Each row is a point on a landscape with many valleys, with its height.
From any point a ball takes the steepest step (drop divided by distance) to one of its 2 nearest points. It stops when none of these is lower. Distance is the straight distance between rows; heights are no part of it.
nub: [153  85 104  93 130 152 139 121 106  93 158 138 108  48 140 124 138  76
 134 123  89 141 115 110 142 127 139 149 155 112 151 120 107 131 106 145
  98 167 148 124 118 141  38 141 145 113 124 180 200  93  86 185 122 115]  h=34.5
Zaliv: [176  45 161 115 126 112 139 146 151 140 106 124 146 179 153 162 129 189
 133 179 118  51 150 134 117  82 118  91  49 171 100 127 167 121 143 113
 163 113 126 146  91 151 192 106 149 139  99 127 123 116 209 153 158 143]  h=58.2
sefi: [151 144 105 163 145 145 175 154 157  75 103 141 125  72 110 102 149  78
  91 106 103 160 131  99 154 168 150 167 156 118 164 165  90 101  90 159
  99 135 130 111 181 108  76 156 138  79 182 163 165 107 103 172  94 128]  h=46.2
temur: [140 229  94 159 125 121 124 163 129 115 114 124  81 138 116  91 125 123
 107  80 141 146 118 132 116 150 146 156 170 107 102 130  92  72 151 141
 133 133 101 108 138 131 116 116 155 121 145 140 133 144 106 108 112 146]  h=29.3
kena: [119 162  93 141 124 153 132 136 111  93 137 169  84 117 145 140 139 125
 121 125 112 153  79 134  69 161 158 135 183 108  60 129 115  79 134 140
 135 128 114 116 117 163 143  86 141 119 139 178 175 126  95  96  70  89]  h=60.0
padup: [178  42 124 114 105 145 166 174 201 114 105 134 138 132 136 124 138 123
 108 159 117  73 131 127 142 121 147 121 119 161 125 145 168 125 139 133
 114 152 149 149 107 147 165 111 116  67 122 159 177 120 179 156 132 129]  h=82.5
Bigoz: [ 84 147 149 143 128 135 131 122 108 130 103 168 115 174 158 166 145 150
 150 157 129 129  82 114  69 148 132 118 144 123  99 137 164 118  90 100
 139  96 126 111 134 132 186 110 102 117 147 141 103 153 115  86  90  73]  h=91.4
baz: [ 91 122 108  99 130 120 101  84  62 141 191 108 131  84 135 148 110 114
 144 119 128 162 108 144 124 108 105  92 131 132 130  97 113 159 139 125
 108 127 116 127  96 137  70 129 140 172  98 132 135 100  98  96 129 120]  h=46.1
vora: [112 105 146 132 146 163 163 117 120 107 157 154 156 105 115 164 137 137
 106 104 111 151 111 158 139 144 196 157 100 150 125 141  77 136  57 164
 172 120 101 127 144 129 174 148  82 180 128 134 148  99 132 136 114 136]  h=35.9
Zutet: [134  96 129  81 143 130 123  99 121 127 201 100 139  95 118 148 101 128
 104  96 102 102 111 176 159 115 132 121 112 164 100 112  75 148 141 159
 141 135 115 150  78 136  98 135 156 164  39 114 181  92 162 165 124 148]  h=70.7
sir: [178 119 101 152 137 151 179 173 188  78  97 128 126  87 114  97 153  91
  87 117 100 130 140  88 151 168 151 164 159 122 147 169 106  91 111 161
 102 154 129 111 172 124 103 136 131  61 171 167 175 114 128 185 109 133]  h=52.8
kuno: [145 116 144 115 130 109 129 140 146 142 113 110 127 144 129 109 131 148
 132 123 143  95 154 140 138 107 125 128  96 132 128 119 142 129 128 111
 130 132 110 150 118 119 136 118 143 129 113 100 109 137 163 135 135 140]  h=41.7
guza: [146  78 114  74 118 140 112 122 121 122 150 120 106  72 140 104 128  76
 152 143  95 129 125 107 135 105 119 142 167 109 173  99 144 150 137 129
  83 167 162 130 101 144  27 136 156 105 116 176 191 103  95 176 139 106]  h=30.2
zuze: [162  65 161 123 116  99 120 144 140 151 100 107 134 185 164 136 130 191
 151 178 127  52 148 119 101  77 100  84  72 129 113 120 176 113 181  90
 149 118 123 141  88 146 167  94 164 130 102 116 121 120 173 145 159 128]  h=54.7
Vever: [153  83 119  74 133 132 131 107 131 119 186 115 122  76 129 121 108 102
 117  99  97 115 125 160 159 114 131 144 142 143 126 117  84 154 147 156
 126 152 138 146  89 140  75 140 156 142  58 132 203  90 137 183 128 142]  h=69.2
soz: [115 118 124 145 139 156 151 131 128 104 134 149 121 116 125 131 140 128
 128 128 110 161 104 131 100 149 152 154 148 128 114 124 133 126 100 131
 128 135 123 113 137 140 138 124 122 113 156 164 163 120 104 117  96  96]  h=64.4
Toter: [118 212 121 139 134 117  92 138 105 142 121 121  91 153 144 124 135 138
 137 102 135 120 101 141  98 130 138 109 159 104  79 122 119  70 171 117
 145 132  90 131 123 137 135  82 151 147 120 133 113 141 123  85 116 101]  h=86.3
bago: [112 138 115 117 137 125 120 100  96 127 178 109 133  91 122 139 111 127
 121  89 131 148 113 159 140 127 147 126 120 133 110 114  76 130 131 147
 137 142  89 138 113 126 115 129 131 177  93 125 141 114 131 117 118 142]  h=30.1
tum: [ 84 220 126 177 108 106  83 106  87 136  96 138 142 134  95 110 134 122
 139  96 173 190 138  93 126 169 125 165 148 115 159 153  90 132 125 147
 125  96 124 104 185  99 121 161  94 153 163  83  38 145  81 107 141 138]  h=54.4
fes: [ 61 116 124  91 149 121  95  54  64 156 180 127 169  84 116 171 105 137
 150 148 112 170 122 156 139 121 129 115  71 159 136 111  84 193 101 149
 115  95 112 138 135 113 113 165 100 204  85  90 105  78 122 122 137 142]  h=50.0
Dar: [113  46 172 141 122 114 153 111 131 139  90 149 156 168 162 153 137 146
 176 180 125 116 156  91 110 110  91  96  66 140 194 125 202 195  94  91
 114 110 183 118 134 122 145 162 110 117 138 103  96 154 134 127 159 110]  h=70.5
Gil: [ 93  99 137 112 139 136 136  93 108 123 165 134 150 105 120 161 123 143
 127 106 115 151 113 161 139 133 168 130 101 152 125 122  89 146  92 146
 149 128  98 140 125 130 142 143 105 183  99 125 128 100 139 121 119 128]  h=33.1
vog: [130  43 151 106 136 141 166 132 148 129 126 140 150 131 130 145 135 140
 127 138 108 106 139 149 137 109 153 121  88 168 147 121 154 172  81 132
 139 128 142 148 127 127 157 154 116 126 112 129 143 104 159 148 134 117]  h=30.5
Tes: [ 85 207 131 157 104  95  76  95  90 146 108 130 135 131 105 102 125 111
 145 107 151 184 141  91 136 154  95 141 161 106 173 131 117 146 143 117
 101 106 127 103 175 101  88 161 115 135 168  80  46 152  62  98 161 140]  h=49.6
kopep: [100  94 158 168 128 179 170 126 122 105 130 166 173 144 130 198 147 106
 114 148 138 140 112 136 112 146 170 156  93 159 136 144 116 168  16 158
 169  93 141 121 165 122 214 154  60 136 162 133 129 137 134 132 115 105]  h=15.4
Roba: [ 82 172 120 193 124 172 160 116  93  98 110 188 133 113 135 170 144 120
 119 123 122 187  97 120 104 176 167 192 160 124 128 151  80 118  60 161
 144  79 128  97 165 123 170 156  79 132 180 154 133 144  81 109  86 100]  h=15.3
Kuv: [ 79 155 137 140 136 127 105  90  90 129 140 134 150 111 113 160 130 145
 135 109 148 173 112 135 131 154 165 146 108 135 124 139  85 134  93 152
 155 118 101 124 149 118 154 132  80 194 125 116  87 115 121 106 120 135]  h=28.1
Nute: [143  52 171 118 139 115 139 131 125 145 109 131 143 189 165 174 134 189
 155 189 118  81 148 127  90  80 126  82  57 157 105 132 174 134 121 108
 167 106 120 123 108 143 198 109 129 150 100 128 106 113 176 140 148 116]  h=61.4
Mus: [152 157 127 103 165 100  95 135 146 156 166  82 134 119  97 101  93 149
 109 111 128 109 146 166 200 109  84 131 105 117 145 109 101 121 190 137
 120 131 120 142  95  96  84 147 151 155  82  53 104 149 156 153 148 169]  h=77.8
Rud: [ 63 193 113 192 126 168 141  94  62 104 119 188 134 108 128 181 138 125
 132 106 126 194  85 127 103 188 180 180 155 132 114 150  60 112  73 170
 151  81 125 100 155 123 163 144  64 172 159 147 103 131  79  97  90 100]  h=20.3
kal: [146 151  89 144 105 150 125 153 147  98 120 154  77 119 146 138 143 134
  93 144 124 117  77 131  80 156 151 123 195  99  51 144 119  59 153 134
 130 142 120 126 104 179 141  71 142  99 137 190 207 124 129 102  66 107]  h=57.3
Gufar: [112  51 153  86 137 132 135 101 120 137 148 119 147 125 129 153 119 159
 144 132  94  95 142 157 137  99 133 101  93 167 121 109 132 159 119 121
 138 125 113 153  83 132 125 135 152 155  57 121 134  95 165 147 128 130]  h=73.5
vol: [188 139  99 110 141 132 127 146 152 116 145 106  94  83 133  76 111  85
 104 108 110 125 146 129 163 140 130 164 171 116 144 134  95 116 153 139
 109 166 137 131 111 128  56 129 164 107 117 150 206 116 112 189 122 158]  h=36.0
Suvu: [140 169 141 109 172  85  79 126 128 166 158  74 126 132 123 101  99 155
 133 127 141 109 144 162 172 105  80 103 119 101 133  99 126 102 224 100
 117 118 124 138  83 102  78 126 158 146  92  69  93 149 137 137 152 159]  h=79.9
vuni: [114 164 102 122 109 126 111 105 124 132 139 118 132  99  94  82 104  92
 141 112 126 178 164 103 173 128  90 130 157 102 198 125 112 168 143 126
  93 138 144 116 162 101  63 175 150 114 163  91 105 135  68 128 149 160]  h=33.9
nele: [146 252 101 155 134  95 101 168 127 133 101 104  89 154 116  76 115 137
 109  75 150 144 129 136 137 146 127 148 169  92 118 131  94  64 172 134
 143 130 102 108 150 122 102 133 153 130 151 114  91 161 108 108 129 156]  h=37.9
Nuse: [119  40 188 132 143 121 146 124 118 132 105 140 160 189 165 178 138 170
 163 195 125 103 154 122  97  89 120  81  52 157 138 131 178 168  87 119
 166 101 142 114 122 135 192 136 107 158 100 110  88 133 173 138 158 119]  h=64.6
tosa: [134 153 156 152 147 158 163 145 138 105 114 157 149 139 103 151 137 135
  90 108 153 138 124 134 129 154 177 171  96 149 105 152  97 113  52 171
 173 117 117 119 169 123 217 142  71 161 157 138 115 120 155 140 111 150]  h=42.7
sev: [171  42 134 119 118 136 177 165 188 125  99 142 143 152 139 143 136 137
 129 167 121  74 143 123 133 110 141 104  85 181 123 141 179 145 118 124
 134 138 148 143 114 141 187 123 116  93 121 144 144 128 191 140 149 135]  h=80.9
Fulu: [170 106 137 121 120 122 157 155 179 129 103 115 129 144 113 105 129 135
 100 120 146  96 153 138 147 127 134 138  94 151 130 132 147 135 109 132
 127 132 129 146 142 117 167 127 128 110 138 119 122 129 177 140 139 150]  h=37.5
losid: [131  98 134 114 109 106 118 142 150 149  98 112 119 133 136  75 129 125
 156 136 132  98 164 108 136 102  82 109 138 115 170 101 185 159 150  82
  78 152 154 135 117 115  80 127 159  83 127 110 126 142 116 125 151 125]  h=75.0
Luvud: [124 171 143 137 124 106 115 143 133 143  95 128 105 164 135 118 144 149
 137 130 149 110 126 119 103 124 115 119 127 108 108 129 160  96 139  97
 127 129 104 129 140 123 151  98 137 113 140 127 100 146 134  95 120 112]  h=41.9
lan: [141  86 172 120 127  92  97 121 113 162 127  84 133 196 165 134 123 196
 159 175 121  51 145 132  99  67 100  72  89 124 112 116 158 115 210  83
 170 107 108 140  74 141 163  82 170 151  85 109 119 119 152 139 159 116]  h=51.4
Seloz: [116 144 163 175 134 160 140 135 126 114 105 160 175 161 108 163 141 124
 107 132 174 149 122 130 119 148 160 160  86 152 112 160 113 133  42 169
 180 103 140 121 172 115 226 144  56 170 159 125  78 137 155 129 116 137]  h=46.5
negem: [113  64 157 111 122  80 135 111 133 152 103 124 137 151 139 105 132 147
 168 154 121  96 185 103 148  91  71  93  84 111 188  95 186 182 144  88
  97 124 159 146 115 110 109 156 147 123 113  82  89 141 128 139 169 141]  h=71.9
nef: [127 162  96 121 123 136 101 130  84 127 173 124  86 103 145 123 116 106
 128  96 131 149 107 135  99 125 131 119 184 114  95 114 118 105 166 123
 122 155 119 122  94 149  82  87 157 131 101 163 159 121  83 104 113 105]  h=53.9
suzam: [163 126 101 112 120 136 108 142 135 124 143 114  90  90 142  89 118  89
 124 129 117 136 131 112 127 125 125 151 184 112 131 118 126 121 157 123
 100 172 138 124 104 146  55 107 164  98 120 169 199 117  99 161 122 123]  h=42.0
Leri: [145 147 103 149 132 137 150 142 140  90 121 124 113  84 109  80 127  78
 114 111 115 165 148 106 157 149 129 154 170 102 175 140 101 119 119 140
 101 155 137 120 159 111  58 154 155  95 166 154 164 109  92 171 116 141]  h=38.3
rul: [195  64 111 123 126 155 165 170 208  94 107 128 137  90 126 113 152  97
  92 132  88 101 134 107 152 152 157 154 142 135 140 155 120 106 123 165
 105 171 141 125 149 140 120 123 119  58 150 163 190 108 149 194 126 133]  h=58.6
bapag: [169 165 117 152 118 124 153 175 182 120  80 142 114 181 118 130 138 146
  83 144 156  74 103 122 111 136 131 119 128 121  61 169 146  56 142 117
 153 123 120 149 149 151 224  75 108  87 164 159 112 156 192 107 120 151]  h=80.3
vifak: [102  86  96  85 109 150 121  75  81 115 183 127 144  59 120 136 121  90
 156 130 104 179 115 132 148 108 117 122 139 119 180 108 107 185 132 142
 104 127 151 126 120 122  49 160 133 138 124 140 150  89  82 138 138 116]  h=41.2
Noza: [112 174 108 127 130 116 106 111 105 135 155 105 121 103 115 116 109 121
 126  89 138 162 129 145 146 130 126 127 142 116 128 113  93 128 144 134
 127 144 100 125 126 120  93 132 136 158 118 114 118 136 105 108 131 153]  h=25.9
leno: [131 178 121 116 163 100  75 118  92 156 174  77 120 120 145 138 112 142
 127 106 139 119 113 169 133 113 119  99 127 127  84 115  89  93 182 122
 145 127  95 140  89 125 101 103 154 172  81 119 123 135 138 110 119 131]  h=83.4
muguf: [ 78 145 159 140 139 121  98  99  92 137 121 141 141 145 135 160 142 155
 145 130 150 150 112 127 112 133 139 126 114 127 127 139 126 125 102 125
 149 113 109 125 141 120 153 112  88 172 119 119  69 133 123  95 120 106]  h=32.3
nik: [178  92 142 151 115 138 201 159 220 101  76 155 145 190 109 120 140  96
 121 157 142 107 153  89 137 142 130 134 115 153 124 178 192 131 113 117
 132 134 173 114 169 138 201 138  93  61 179 144 103 181 184 122 159 144]  h=75.7
mefa: [130  51 150 128 143 159 185 142 149 113 140 153 154 135 129 172 139 129
 115 153 114 119 114 148 119 122 175 134  90 172 122 133 137 161  52 140
 159 117 127 131 139 137 189 145  91 127 130 144 163 107 157 140 119 105]  h=26.1
Sizom: [122  87 122 122 136 162 145 116 121  97 145 140 130  89 131 125 138 113
 134 132  98 162 111 135 118 135 150 148 143 127 136 115 125 138 104 131
 117 149 135 125 127 135  98 133 130 123 139 165 178 105 102 147 108  98]  h=66.2
Lebo: [103  26 189 135 131 115 142 107 111 135  99 140 163 187 171 165 131 169
 179 195 116 109 159 103  95  91  95  77  54 142 173 116 201 194  99  99
 145  98 167 110 124 133 163 153 111 144 110 104  84 140 142 140 169 110]  h=67.7
zud: [150 134  98 131 106 145 108 153 144 116 135 142  74 114 155 126 130 119
 109 145 125 113  92 131  91 130 133 130 184 111  72 133 126  79 164 118
 120 163 129 136  86 173 108  68 152 103 115 187 215 117 116 117  87 104]  h=54.8
Duza: [114 225 135 148 128  89  86 139 113 149 107 110 108 155 128  98 128 137
 125  95 155 149 132 128 135 137 113 129 165  88 121 122 123  92 164 121
 142 126  98 114 154 115 108 121 135 139 144 103  70 156 107  91 138 138]  h=45.6
mepu: [135 191 116 129 144 116  81 127 101 152 149 100 102 142 153 137 135 145
 133 112 125  94 103 162 107 113 137 101 144 121  73 128 111  71 189 107
 156 132  96 147  89 146 126  70 160 158  90 129 136 139 138  95 111 107]  h=84.9
Fev: [167 120 125 143  93 102 153 171 192 137  70 118 116 175 138  97 140 143
 132 150 152  75 145  88 127 128  91 106 118 116 126 147 201 100 169  90
 106 143 140 128 132 138 150  95 136  60 152 124 113 162 153 109 155 135]  h=82.4
zup: [188  63 124 129 131 153 184 168 201 103 110 131 152 114 112 112 142 102
  94 130 111 109 142 114 150 147 156 144 122 142 144 148 135 128 108 164
 124 148 145 124 159 123 155 139 108  70 167 148 169 110 155 170 139 128]  h=62.0
Mavu: [107 137 152 177 118 179 138 111 106 126 115 158 196 141 103 164 140 114
 124 123 160 167 140 125 123 160 170 171  76 151 149 160  93 161  34 175
 171  89 150 125 182 103 196 178  55 171 168  98  68 131 123 137 129 131]  h=50.1
leg: [118  48 161 146 139 169 187 132 143 100 138 167 171 138 132 193 143 102
 114 152 121 127 114 143 126 125 172 142  84 168 150 138 122 185  22 158
 166 102 147 129 165 128 199 156  73 122 156 134 159 117 157 147 134 103]  h=21.3
Saza: [119 179 132 116 172  82  70 112  93 171 171  78 130 116 133 131 104 142
 135 124 147 132 127 164 158 104  89  93 121 110 112  95 105 113 200 112
 126 113 106 134  93 112  85 127 145 171  92  87 100 129 131 113 136 151]  h=81.7
rap: [149 129 137 145 130 138 175 162 173 115 108 151 132 162 117 146 141 132
 101 143 145 115 116 115 110 146 152 137 111 145  90 152 154 112  93 135
 146 120 131 125 157 140 217 115  90  99 163 153 124 149 163 113 117 132]  h=68.2
Rurap: [148 140 109 144 123 134 146 156 164 114 105 114 112 113 108  78 127 108
 108 109 127 148 148 106 138 149 130 153 161 115 155 130 127 124 129 136
 100 152 130 117 155 120 101 133 149  84 164 145 162 121 113 150 121 137]  h=30.3
Malog: [ 87 134  93 113 121 133 115  76  65 124 182 125 142  68 119 142 116 103
 145 114 117 189 108 134 134 130 125 117 133 128 157 110  95 164 123 137
 110 126 124 123 126 124  79 144 125 163 131 134 130 102  71 105 134 128]  h=43.7
Sesu: [188  88 125 104 130 132 153 152 187 121 119 105 135 126 103 100 128 121
  87 100 123  91 157 154 166 136 137 152 109 144 147 126 111 143 114 153
 121 143 133 146 132 115 140 143 141 104 128 117 169 110 165 177 140 163]  h=32.4
supe: [151 125 139 126 111  93 118 155 155 158  90 104 111 159 151  81 132 146
 151 148 144  79 161 104 126 108  82  96 124 105 143 110 192 124 174  72
  91 143 137 133 113 114  98 108 162  81 133 103 121 156 124 122 155 134]  h=76.9
nivif: [130 103 149 107 139 100 108 126 129 149 135  99 130 147 146 118 127 160
 152 135 126  81 157 144 138  92 104 101 104 130 122 102 140 129 170  92
 127 122 111 152  87 121 108 116 165 135  86  94 113 138 151 141 143 136]  h=44.9
Kema: [ 63 105 140  95 147 102  95  64  79 164 162 119 170 102 113 155 111 138
 153 157 112 147 146 142 154  99 103  99  72 140 151 109 107 190 129 136
 105  94 114 144 128 102 109 156 110 186  78  71  87  92 132 130 152 147]  h=48.2
zozig: [ 67 192 113 166 137 141 108  84  57 121 133 155 138 106 117 177 131 140
 137 101 145 194  92 135 111 184 175 156 125 139 114 144  66 123  89 168
 154 101 110 115 154 116 148 132  69 194 138 132  93 115  92  96 108 120]  h=24.5
Zerur: [142 197 146 132 143  93  97 147 132 151 112  95 118 158 123  91 121 145
 118 109 155 116 151 143 145 121 111 136 130  97 123 122 126  86 164 116
 149 122  97 137 137 110 120 111 143 130 134  94  84 160 143 115 143 148]  h=51.1
Sevoz: [110 148 158 132 138 115 123 133 119 132 106 140 124 163 140 140 149 158
 143 134 149 122 123 131 106 122 136 127 103 124 110 141 148 109 113 117
 149 118 102 128 136 122 178 100 109 146 129 124  90 136 146 107 116 112]  h=36.9
zoti: [129  99 149 106 135 101  92 119 112 158 148  85 126 156 165 131 119 178
 162 153 108  62 143 134 118  75 104  75 108 131 105 104 137 110 204  76
 143 118 114 149  57 139 108  93 184 144  62 110 128 125 146 147 148 130]  h=47.9
Ret: [ 93 152 120 139 137 158 137 124 111 110 137 159 106 134 136 154 137 140
 132 119 120 154  86 140  86 157 166 145 146 124  84 123 119 103 107 136
 149 124 106 117 132 146 163 107 119 143 135 159 141 125 108  92  85  95]  h=62.2
losas: [ 86 128 112  94 135 106  95  82 101 169 175 108 150  94 106 134 104 120
 147 138 112 142 154 136 177  91  79 100  96 129 163  93 110 187 159 138
  89 119 123 138 122 100  68 169 131 169  92  63 104 107 122 134 162 156]  h=45.7
gup: [145 145  93 126 107 137 106 147 123 115 134 130  76  96 144  97 130  83
 130 139 117 147 113  91  95 132 114 139 201 101 125 110 156 107 163 113
  91 168 145 115 105 162  49  94 159  90 134 186 181 122  69 134 115  97]  h=46.8
zur: [ 89 218 117 144 120 118 104 135  91 119 109 156  80 150 144 126 138 127
 140 108 133 147  81 120  77 159 135 119 186  99  85 121 125  73 149 118
 134 121 107 102 143 145 141  96 144 137 148 140 103 140 100  68 105  83]  h=88.1
kovus: [124 100 118 121 111 140 120 128 145 124 111 121 124 107 128  87 129  99
 149 139 118 148 131  98 121 123 103 135 168 110 174 105 171 154 138 107
  81 158 161 119 131 128  66 132 150  83 157 156 156 124  91 140 130  99]  h=20.5
Zal: [130  78 124  96 125 142 128 117 127 121 156 121 128  95 129 116 121 112
 132 115 107 132 131 151 139 113 139 139 143 134 139 112 115 152 127 131
 115 153 134 141 105 132  89 139 150 134  97 142 175 101 132 150 125 125]  h=67.8
Zem: [111 132 121 122 108 129 117 109 121 129 132 119 119 109 113  86 118 102
 144 115 129 163 145 109 143 126  95 131 165 105 177 108 143 158 139 106
  98 148 141 118 138 117  66 146 154 112 156 121 125 134  84 120 137 124]  h=27.6
big: [159  52 141  99 131 139 160 138 171 120 122 125 145 113 115 118 134 125
 113 118 110 107 144 152 156 120 145 138 108 146 158 122 127 160 101 147
 119 139 146 144 132 121 135 156 132 109 122 132 165  94 152 166 132 130]  h=27.9
Tus: [167 192 128 117 147 105  84 154 145 158 127  82 110 141 121  79 110 149
 114 106 138  98 145 154 146 121 106 129 141 104 119 122 126  82 190 103
 131 138 113 140 105 119  86 114 166 116 120  88 113 166 135 127 139 154]  h=55.6
gom: [124 113 127  90 141 115 117 111 135 152 167  97 141 111 104 125 101 136
 121 110 112 110 142 161 186  99  95 125 108 132 141 105  96 156 155 143
 113 132 122 148  98 108  90 155 151 160  69  75 129 121 152 151 148 163]  h=76.1
kofof: [ 75 118 114  96 140 116  95  67  51 146 194 114 147  80 129 173  97 132
 137 134 120 156 103 162 132 108 121  93  98 154 114  98  84 166 117 144
 117 113  97 140  99 132  92 144 129 203  73 119 134  76 117 107 119 134]  h=48.3
vafi: [131 164  81 123 107 144 101 140  90 115 154 148  71 103 150 121 132  91
 129 124 124 154  95 113  79 128 122 131 208  99  92 112 141  94 169 120
 111 157 135 116  93 162  69  70 159 105 122 181 167 118  62 106  98  85]  h=51.0
Zari: [134  80 134 100 116  96 129 128 161 151 101 111 129 132 120  79 123 120
 152 132 125  97 187 114 171  96  70 111 115 108 193 102 177 180 138 105
  74 144 175 147 124  99  88 164 163  95 124  88 120 139 129 147 162 145]  h=73.4
Zuvi: [157 113 140 165 121 140 192 157 194  98  91 162 148 188 108 145 144 100
 105 152 149 115 129  94 109 159 142 139 125 150 100 176 170 121  85 128
 143 113 159 117 174 142 227 135  77  76 179 157 102 184 177 116 140 140]  h=72.0
vulo: [192  58 133 131 113 133 192 165 219 107  84 144 146 174 119 119 140 117
 129 160 130  79 156 109 151 124 131 115  89 167 128 158 194 138 127 117
 132 147 165 138 144 134 195 133 102  75 150 139 122 158 204 136 172 157]  h=78.7
pifib: [171  98 120 125  99 112 138 173 191 145  82 104 117 145 136  72 127 130
 125 136 143  76 163 106 145 123  96 115 128 127 152 132 182 122 165 103
  87 156 149 140 121 132 117 104 151  56 135 121 138 153 151 136 153 144]  h=79.5
gelil: [111 138 149 140 153 168 159 131 119 104 141 161 154 126 117 179 145 142
  92 112 136 143 104 152 121 153 203 166  96 157  90 148  77 115  43 172
 194 114  98 118 146 125 212 128  66 194 134 144 130 110 148 129 104 135]  h=38.9
san: [121  96  91  99 119 153 131  93  63  98 184 130 122  43 137 143 128  76
 144 129 104 176 101 119 140 117 129 134 161 110 167 115 106 144 119 145
 106 148 144 126 110 136  24 141 136 126 128 171 166  89  62 157 118 101]  h=38.5
nagu: [173 199 113 113 145 114  72 148 133 147 159  84  93 127 134 100 106 145
 111  95 134  99 119 163 137 125 123 126 151 117  93 133 113  67 202 106
 139 151 122 143  80 147  81  91 175 133  97 116 146 159 133 119 121 142]  h=59.8
nok: [156 192  95 114 136 118  83 136  95 144 181 102  83 105 145 119  99 121
 109  79 134 132 109 149 121 120 127 122 175 121  85 122 100  83 190 122
 130 153 118 129  81 145  77  88 166 135  91 144 157 133  98 110 115 132]  h=56.5
pigap: [ 97 122 142 182 124 185 166 118 110 105 125 176 161 120 133 184 148 112
 113 136 124 170 109 120 110 161 164 179 128 135 149 147  96 152  35 158
 153  92 132 107 172 115 189 159  71 126 180 141 139 139 101 128 104  96]  h=7.7
bivik: [175 147 123 149 107 109 147 176 185 133  76 123 113 176 127 114 141 148
 105 148 158  69 126 113 121 122 104 109 112 120  92 160 171  71 165  97
 137 133 122 145 133 140 182  76 130  82 156 139 116 159 179 111 141 149]  h=83.3
Logu: [114 141 105  95 123 119 103 101 129 160 163 102 137  99 101 101 100 107
 144 119 119 145 161 124 187  97  73 112 131 112 178 100 119 177 169 126
  84 141 140 129 123  98  55 168 144 142 116  67 111 131 100 132 162 161]  h=42.9
nek: [124 185 134 152 123 120 141 155 138 126  77 170 114 182 137 143 154 147
 115 147 165 112  81  96  71 161 141 125 160 114  72 166 151  77 109 117
 146  85 135 113 165 146 226 107  97  95 175 155  87 161 158  92  99 110]  h=74.8
ped: [105 186 102 115 125 109  91  95 106 159 155 101 133  96  99  98 100 102
 143 118 128 176 157 115 174 122  81 114 143 107 173 110 113 166 159 125
  88 129 124 114 144 102  57 164 134 141 141  69  85 136  76 111 162 161]  h=39.1
Gakiz: [145 189 121 146 126 124 143 158 155 122  76 155 113 179 127 147 146 156
  92 146 155  90  81 119  88 145 151 119 150 119  44 167 134  52 125 125
 171 102 117 142 154 157 251  77 101 112 169 166 111 147 185  98  99 131]  h=77.7
fif: [168  95 138 144 131 145 194 162 188 105 114 139 145 144 110 130 138 111
  97 129 136 123 135 114 139 151 155 146 106 154 127 155 153 133  92 150
 134 129 148 119 171 131 195 139  92  87 178 146 140 135 165 139 137 131]  h=65.2
vapar: [ 88 173 135 180 118 163 118  98  82 130 105 160 184 136 100 158 139 131
 135 109 160 184 128 118 110 177 166 176 111 142 144 161  83 144  64 170
 158  83 138 112 173 102 174 172  54 169 164 103  52 134 100 122 117 119]  h=52.7
zisep: [ 90 209 122 190 110 135 110 110  82 119  91 157 158 136  87 130 144 129
 132  95 172 191 133 103 114 179 155 182 136 129 149 163  75 126  90 165
 145  81 136 106 193  92 159 176  67 165 171  99  37 136  86 120 117 132]  h=55.2
bopir: [ 92 177 126 146 116 136 127 128 113 116 100 169  97 159 147 141 144 143
 141 132 131 143  69 112  65 166 141 133 181 108  92 127 144  98 114 113
 129  96 123 103 148 147 168 114 121 109 167 152 118 149 104  76  84  75]  h=89.8
tusip: [100  77 150  95 140 105 127  87 114 152 154 112 156 119 112 153 118 149
 131 133 105 110 155 157 170  91 110 107  82 144 141 111 114 167 130 136
 129 115 110 159 104 111 122 153 138 169  68  85 106 107 168 147 142 154]  h=74.7
buvo: [143 178 108 123 129 124 107 136 130 133 144 101 100 120 122  88 105 116
 120  90 136 143 146 135 142 132 113 135 165 109 131 117 115 115 163 119
 118 157 117 120 116 123  77 132 163 125 121 115 132 145 106 119 130 154]  h=19.7
vabuf: [116  86 151  88 151 121 119  97 113 138 174  94 148 114 123 164 104 157
 123 118 102  87 128 177 155 100 125 102  85 164  96 113  96 139 142 140
 152 114  93 158  69 125 118 125 164 170  36 104 136 102 188 159 126 145]  h=72.2
Kisak: [167 178  92 111 139 126 118 137 122 123 165 100  91  86 123  80  88  94
 111  92 125 149 150 137 167 135 109 147 184 109 146 131  97 114 172 138
 108 161 139 119 104 120  43 141 162 120 115 129 160 129  90 152 122 169]  h=27.8
Topub: [109  80 121  90 110 134 114 116 115 128 138 119 129 100 137 100 128 105
 164 142 113 134 133 117 124  97 103 121 159 123 165  95 164 162 141  98
  92 156 159 131  95 133  56 128 156 108 116 154 157 113 102 130 131 101]  h=26.0
Bikuv: [103  26 179 111 125  91 136  91 111 146 107 133 150 163 146 147 123 168
 175 176 105 101 182 105 129  87  85  77  59 130 186 100 189 193 123 104
 124 113 164 140 112 124 127 159 130 148  99  94  82 125 140 145 171 134]  h=70.2
tagab: [136 165 103 134 102 133 105 154 144 129 109 136  79 143 148 123 138 134
 128 141 133 100  93 133  88 127 120 109 181 103  78 134 149  74 173  95
 119 147 124 130 103 155 128  71 158  95 129 162 176 131 122  95  93 101]  h=51.5
zoko: [105  34 161 119 126 126 156 111 129 138 109 151 156 140 144 154 131 140
 161 161 109 119 156 122 137  98 114 103  72 155 192 126 181 203  78 113
 122 114 176 140 133 118 141 170 115 117 128 112 110 133 142 137 149 111]  h=72.8
Supa: [146 175 106 146 120 135 133 156 146 110 116 118 104 129 113  96 128 125
 106 100 135 138 130 133 122 149 147 155 156 115 114 128 112  99 133 138
 121 145 103 116 137 131 123 115 149 110 146 145 161 131 120 122 113 141]  h=21.4
pake: [128 154 116 141 106 126 123 156 156 129  96 138  96 154 131 112 143 141
 127 136 134 116 106 115  94 140 119 119 158 111  94 130 164  95 149  98
 110 137 118 123 131 143 141  93 144  81 149 148 140 140 122  93 105 104]  h=47.2
suliv: [117 150 144 158 126 136 155 150 141 122  94 162 135 178 127 160 149 131
 116 149 163 130  95  98  81 165 138 140 135 127  95 159 160 114  74 129
 145  90 144 107 163 138 221 125  83 101 170 150  98 168 145 102 103 106]  h=71.7
pes: [ 84 190 120 132 110  99  80  90  87 152 138 118 127 111 116 103 120 102
 149 112 134 184 135 101 139 133  85 112 155 101 168 107 134 155 158 101
  94 119 126 107 154 113  63 150 131 138 159  91  70 145  57  85 159 134]  h=44.4

Call two points neighbours if one is among the 2 nearest of the other. Go from one point of each pair to the other, from neighbour to neighbour, staying as low as possible. Name the highest point that can't be avoided.
big / kovus -> bivik
big / pigap -> vog
kovus / buvo -> zisep
kovus / Supa -> nagu

For each start below, name the point where the ball stops.
Malog -> kovus
Dar -> big
zisep -> buvo
tum -> kovus
nok -> buvo
bivik -> Supa
supe -> big
sev -> Supa
Zal -> pigap
padup -> Supa
Bigoz -> Supa
fes -> kovus
bopir -> pigap
